The views of a scene show one set of named points, each view turned or mirrored, shifted and resized as a whole, with a little noise and some points left out.

Scene 1
View 1
keni: |   0 |  -4 |  12 |   3 |   5 | -10 |   7 |  -3 |   0 |
Botet: |   0 |   0 |  15 |   3 |   2 | -11 |   4 |  -7 |  -1 |
tov: |   1 | -14 |  10 |  14 |   0 | -15 |   5 |  -6 |   0 |
Bes: |  -5 | -13 |  10 |   8 |   5 |  -9 |   8 |   1 |   7 |
fet: |   1 |  -8 |  11 |  15 |  -1 | -11 |   4 |  -7 |   1 |
Taguz: | -3 | -1 | 13 | 10 | -2 | -6 |  4 | -5 |  4 |
gibag: |   2 |  -6 |  11 |   7 |   2 | -10 |   6 |  -4 |  -1 |
bizi: | -9 | -8 | 13 |  2 |  6 | -5 |  8 |  4 | 10 |
lukuv: |  -6 | -14 |   5 |   5 |   7 |  -4 |  12 |  10 |   9 |
meguv: |  3 | -3 |  6 |  9 |  1 | -5 |  8 |  0 |  0 |
Lubiv: | -10 | -14 |  12 |   4 |   7 |  -7 |   9 |   3 |  11 |
ziviv: | -9 | -7 | 14 |  2 |  5 | -6 |  7 |  2 |  9 |
View 2
Bes: |   5 |   9 |   5 | -12 |   1 |  -3 |   2 |   8 |  -4 |
lukuv: |   1 |  16 |  -6 | -20 |   7 |   0 |   7 |  14 | -11 |
tov: |   8 |   0 |   6 |  -2 |  -1 | -11 |   1 |   7 |  -2 |
fet: |  5 |  0 | 14 |  8 |  4 | -6 |  4 |  5 | -8 |
Lubiv: |  -2 |  16 |   6 | -23 |   4 |   0 |   1 |  12 |  -6 |
ziviv: |   3 |  17 |  10 | -15 |  -3 |   8 |   4 |   4 |  -6 |
gibag: |  9 |  7 |  7 |  6 |  0 |  1 |  7 |  1 | -9 |
Taguz: |   2 |   9 |  20 |   3 |   3 |   5 |   4 |   4 | -10 |
bizi: |   2 |  19 |   9 | -19 |   0 |   7 |   5 |   6 |  -7 |
Botet: | 12 |  9 | 12 |  8 | -6 |  9 |  7 | -3 | -9 |
meguv: |   5 |   9 |   4 |   5 |   8 |   3 |  10 |   6 | -16 |
View 3
meguv: | -9 | 14 |  8 |  4 |  3 | -7 |  4 | -7 | -1 |
tov: | -10 |  17 |   3 | -14 |  -2 |  -3 |   2 |  -5 |  -1 |
Taguz: | -4 |  8 | -1 |  0 |  5 | -1 |  7 | -3 |  1 |
keni: |  0 | 10 | 10 |  0 | -2 | -4 |  4 | -2 |  2 |
ziviv: |  -2 |   1 |   6 |   0 |   1 |  -5 |   0 | -10 |  13 |
bizi: |  -4 |  -1 |   6 |   2 |   2 |  -6 |  -1 | -12 |  14 |
Bes: |  -7 |   6 |   9 |  -2 |  -1 |  -7 |  -1 | -13 |  10 |
gibag: | -4 | 13 |  7 | -3 | -1 | -3 |  4 | -3 | -1 |
Botet: |  3 | 10 |  8 |  0 |  0 | -1 |  7 |  2 | -1 |
View 4
lukuv: |  21 |  12 |  -8 | -15 |  -8 |  -9 | -16 |   1 | -11 |
Bes: |   5 |   5 |  -4 |  -5 |  -7 |  -6 | -26 |  -5 |  -6 |
fet: | -18 |  -2 | -10 | -10 |  -6 |   1 | -36 |   1 |  -8 |
keni: |  -5 |   8 |   2 |  -8 |  -7 |   8 | -29 |  13 |  -1 |
gibag: | -11 |   4 |  -1 | -10 |  -7 |   7 | -32 |   8 |  -6 |
Taguz: |  -8 |  -6 |  -7 | -14 |  -8 |   0 | -34 |  11 |   4 |
Lubiv: |  20 |   1 |  -7 |  -9 |  -5 | -15 | -22 |  -6 |   0 |
meguv: |  -3 |   5 |  -8 | -20 |  -9 |   4 | -27 |  14 | -10 |

Which points are out of place in each view (at most two, in the order of its rows)? Write none if all are in place.
view 1 | Lubiv
view 2 | tov
view 3 | Bes
view 4 | none
